A landscape with many valleys, sampled at points; each row gives a point and its height.
A ball rolls from a point to the lowest of its 2 nearest points, and stops where none of them is lower. Distance is the straight distance between rows; heights are no part of it.
j923: [ 83 130  91 109 115  55 122  85 162 103 138  86  95 129  80  68 141 129
 118 135]  height 46.7
j885: [ 60 146 115 172 137  94  95 137 123 140 152  71 135 143 101 110 153 105
 134 127]  height 51.6
j669: [130 161 144 134 102 156  58 144  71 112 115 133  79 104 152 102 117 120
  83 140]  height 56.1
j465: [139 136 161 102  96 124 130 111 100 148  96 213 109 105 102 168 117 105
 154 154]  height 35.3
j712: [129 118 177 132  96 142 145 119 104 107 170  90  99 110 159 105 138 119
 155 155]  height 68.5
j925: [131  84  85 121 137 103 112  73 187 137 131 144 144 162  73 101 158 130
 148 103]  height 31.2
j640: [101 121 134 144 205 159  70 137 190 117 107 123 118 174 124 129 127 126
 126 106]  height 65.8
j716: [156 113 115 153 119  96 108  87  94 159 106 133 110 137  88 114 122  82
 156 110]  height 70.1
j327: [188  93  84 106 118  92 129 162 161 138 158 152 173 154 128 121  76 147
 158 109]  height 33.8
j743: [177  78  91 129 141 137 143 178  62 132 100 162 170  95 151 173  97 117
  74 122]  height 34.8
j417: [180  75 143 112 107  92 118 133 119 109 131 103 139  96 133 140 118 142
 167 178]  height 25.6
j705: [ 68 104 119 149 100 163 110  97 103  82 142 151 108 135 108 130 183 107
 135  73]  height 42.9
j320: [103 149 152 125 135 196  80 122 157 103 119 147 102 116 104 140 160 151
 140 139]  height 7.5
j393: [123  56 112  86  92 110 141 133 163  98 134 109 134  75 151 130 109 160
 159 173]  height 13.8
j833: [151 115 117 141 157 113 187 102 129 169 114 133  83 151  78 118 119  79
 121 118]  height 68.4
j693: [ 31 160  99 138 101 165 162 113 172 126 159 159 128 125 122 138 146 129
 123  89]  height 43.7
j573: [169  93 143 135 139 174 135 119 123 123 141 128 108 154 136 119 107 118
 131  97]  height 42.2
j485: [170 149 122  96 114  86 130 123  54 117 128 179 191 104 184 168  99 124
 147  85]  height 16.8
j673: [181 143 152 135  98 120 187  94 147 163 126 154 136 138  95  83 180 148
 164 117]  height 74.4
j51: [144 149 137 145 140 177 132 127 156 156 131 100 163 170 114 134 162 129
 148 124]  height 34.9
j452: [140 128  85 130 116  98 123 135 121  96 109 193 145 109 142 114 184 167
 132 112]  height 41.0
j359: [108 136 116 108 121  66 124 103 125  87  97 107  89 116 126 119 149 134
 125 143]  height 44.4
j664: [157 101 130 161 192 133  84 169 164 113  86 158  97 152  96 143 137 134
 123 123]  height 62.8
j535: [ 92 137 138 174 130 109 122 130 169 144 142  57 137 160 139  77 119 173
 127  96]  height 44.5
j505: [ 86 182 101 132 171 158 169 160 169 163 137 125 123 150 136 123 124 116
  69 132]  height 62.1
j784: [121 126 104  92 104 131 110 131  96 107 140 155 164 105 203 107 150 132
  99 130]  height 36.1
j674: [136 111 146 149 144 140 145 147  62 153 104 121 123 105 172 119 139 109
  82 141]  height 64.0
j524: [108  88 140  91 144 149  98  92 123 114  75 136 139 131 192 169 111 132
 133 134]  height 63.6
j244: [135 154 121 151 168 142 163 138 127 171 127 126  87 161 126  94 115  91
  68 128]  height 65.9
j781: [128 124 150 126 103 146 168 183  77 178 153 138 174  91 182 145  99 133
 117 152]  height 54.1
j502: [ 96 124 104 166 150  83 130 186 113 155 152 106 161 142 150 113 144 101
 127 141]  height 54.5
j255: [150  84 134 123 116  99 157 138  36 140 108 148 168  50 162 185  67 129
  90 114]  height 24.8
j510: [190 123 159 138 109  85 124  76  99 152 139 153 117 141  81  74 163 114
 166 109]  height 71.6
j611: [159  77 173 101 118 148 128  69  52 154  79 189 188 109 125 172 156 117
 159 122]  height 72.7
j315: [132 139 148  86 127 147 158  98 121 145  72 177  86 100 110 145 166 117
 120 180]  height 43.3
j995: [ 81 162 127 148 153 147 129 133 172 104 149  78  85 138  42 151 124 124
 120 125]  height 59.9
j398: [162  65 175  89 133 153 116  80 116 116 105 141 139 123 153 171  95 118
 179 144]  height 66.1
j757: [174 112  75 106 113  82 118 101 145 102 130 168 149 140  81  96 173 147
 162 105]  height 36.2
j199: [ 84 154 119 119 151 178 113 183 163 141 111 137 109 123 137 146 109 145
  62 175]  height 66.7
j826: [138 124 136 148 128 105 153 183 109 101 140 127 122 115 207 113  95 132
 111 111]  height 44.8
j208: [121 167  98 106 130 104 121 155 196 147 125 143 129 152  98 136 104 153
 151 156]  height 46.0
j366: [120  97  91 104 112 155 130 101 222 108 144 159 126 149  55 115 142 166
 150 133]  height 17.9
j166: [ 36 171 147 160 111 193 159 118 140 150 152 106 102 106  94 135 137 129
  95 116]  height 51.8
j748: [105 164 110  93  96 186 138 113 186 134 156  75 135 149  92 140 105 128
 141 146]  height 69.0
j846: [ 60 161  93 134 152 194  74 167 164 138 138 143 113 122  88 150 119 121
  76 122]  height 70.4
j246: [150 113 115 178 136 121 121 192 124 128 144  85 130 129 168  83 112 165
 100 126]  height 50.9
j793: [ 23 168 132 141 181 165  76 150 161 140 150 127 140 122  87 159 161 115
 117 129]  height 73.1
j374: [180 146 101 112 127 112 148 114 166 148 111 110 168 188 107 133 132 147
 164 111]  height 45.4
j717: [ 98 165 171 136 132 137 124 136 140  69 170  52  75 131 140 112 145 117
 126 153]  height 64.2
j871: [109 148 162 145 218 117  94 133 174 114 126  74 116 176  82 111 140 118
 127 136]  height 64.4
j33: [122  92 140 116 112  70 107 131 159 123 147 102 168 131 149 121 124 130
 204 148]  height 33.5
j508: [144 141 155 140 172 187 146 150 199 160 148 113 119 184  91 112 121 151
 135 136]  height 49.6
j11: [ 83 140 145 164 101 190 144 139  95 142 101 119 108 100 138 119 157 131
  72 124]  height 59.2
j700: [163 104 147 106  96 112 150  84  64 137 120 174 116  77 134 150  83 108
 150 137]  height 25.7
j331: [ 64 173 171 140 142 169 140  63 161 136 158 103  64 146 100 116 124 113
 113  98]  height 58.7
j116: [186 124  81  98 117  85 123 105 110 132 136 175 171 132 147 140  96 139
 160  89]  height 25.8
j19: [ 77 127 125 152 143 144 124 103 129 112 183 104 128 144 107 104 171 109
 144  98]  height 47.8
j917: [ 90 152  87 112  77 150 163 170 141 112 134 113 146  94 133 166 146 135
 112 164]  height 36.3
j682: [135 139 134 109 135  85  97  94 147 147  69 124 114 133 182 157 103 147
 154 141]  height 61.9
j468: [158 126 128 172 104  98 125 145 114 154  95  74 175 109 162 106 129 179
 130 131]  height 56.2
j170: [ 69 175 157 120 171 123 143 112 165  98 182  72  87 128  50  97 172 117
 120 132]  height 55.2
j815: [157 123 136  68  95 131 113  96  39 130 143 157 176  86 190 135 116 101
 112 114]  height 27.6
j591: [164  62 169 123 166 131 180 148  44 143 138 136 152  97 182 133 128  97
  95 147]  height 67.8
j663: [116 179 141 116 132  80 120  89 175  79 159  95  86 145  48  69 165 146
 102 112]  height 50.2
j895: [115 146  97 155 147 165  99 129 111 105 101  93 135 165 113 168 145  95
  93 103]  height 46.5
j145: [202 144 135 121 154  45 144 141  88 173 118 175 140 116 145 126  90 115
 139 127]  height 25.5
j189: [143  82 162 131 123 172  96  84 107 144  68 134 162 122 120 178 155 126
 167 138]  height 69.5
j709: [170  84 178 125 125 122 179 136  80 118 177 138 129 105 169  98 136 117
 141 137]  height 71.9
j413: [115 156 143 110  77 113 174 150  98 143 113 114 131 101 157 150 113 122
 126 182]  height 44.7
j258: [117 171 109 130 126  90 142 134 201 126 131 142 168 179 110 123 149 159
 171  99]  height 50.3
j655: [150 132 124  78 132  91 126 124  94  73 126 116 114 111 182 100 159 116
 103 143]  height 41.2
j251: [103  97 108 133 129 145 122 123 172 137 153 141 118 173 137 122  84 116
 146  84]  height 49.4
j6: [136  99  79 143 155 158 127 146  95 118  78 147 129 141 129 167 125 105
  70 106]  height 42.1
j529: [105 127 147 151 114  77 105 130 162  91 135  56 129 138 153 106 133 167
 158 137]  height 39.0
j233: [129 140  98 103 172 132 127 159 129 118 122 159 144 151 120 149 167 103
 113 158]  height 26.8
j598: [170 141 143 141 112  87 156  83 135 154  78 104 146 124 161 124 116 161
 147 113]  height 59.7
j96: [ 59 125  83 137 112 161 129 121 200 108 163 146 146 117  61 145 146 141
 166 106]  height 34.7
j44: [103 167 162  87 114 186 139  73 169 106 146 103  78 154 128 143 109 109
 136 131]  height 63.7
j620: [152  68 147 122 104 135 160 122  56 143 119 162  91  49 148 150  43 137
  88 135]  height 10.4
j623: [181 132 136 148 116  34 126 134  68 162 146 103 151 100 150 102  86 128
 150 135]  height 32.5
j913: [169 138 136 131  92 181  96 128 148 115 124  96 123 110  92 134 136 153
 141 157]  height 4.0
j241: [173 139 144  90 138 146 162 125 109 116  97 159 127 142 148 160 153 112
 119 164]  height 38.2
j59: [127  92  93 115  73 133 127 144 116 108 109 139 149  71 147 160 115 159
 122 150]  height 25.9
j952: [108 152  84 138 140 124 144 173 155 181 139 147 164 149 154  98 126 123
 106 133]  height 58.0
j137: [ 77 146 161 133 124 206  99 102 138  57 155 122 118 124  77 150 184 129
 149  90]  height 32.4
j198: [176 101 131 127 129  76 127 131  96 139 132 119 144 103 199 114  51 142
 121 101]  height 38.4
j12: [148 109 148 155 170 129 154 154 176 129 118 155  85 195  78 133 120 137
 150 112]  height 58.8
j877: [153 120 128 157  93  84 104 143 108 107 127 177 111 109 141 113 135 140
 152  94]  height 45.2
j105: [151  91 129 116 129 186 102 143 116 113 128 109 102 136 137 143 109 115
 113 172]  height 30.7
j791: [135 183  97 129 107 139  85 135 112 110 132 111 107 135 102 120 119 116
  81 123]  height 51.4
j351: [ 86 160 153 136 141 140  83 153 123  73 144 124  71 124 164 106 133 116
 105 134]  height 60.3
j382: [163 140 181 132 111 133 215 127  58 168 125 137 174 102 185 157  92 133
 115 127]  height 62.4
j29: [115 137 123 196 126  97 109 119 121 171 117  88 146 152 111  87 163 135
 144  95]  height 49.3
j300: [154 132 111  98 159  76 121 167 110 148 122 152 126 137 150 125 117 108
 119 169]  height 16.7
j690: [153 125  78 144 120 103  96 194 161 146 135 143 132 159 123 135  68 133
 144 136]  height 40.6

Where does a ball stop that starts at each point below?
j871 | j485
j712 | j620
j682 | j300

Call two points neighbours if one is among the 2 nearest of the other. Go from one point of each pair to the other, from neighbour to neighbour, staying as low as possible. Name the highest point that can't be avoided.
j51 and j485 | j258
j620 and j300 | j315
j913 and j393 | j885
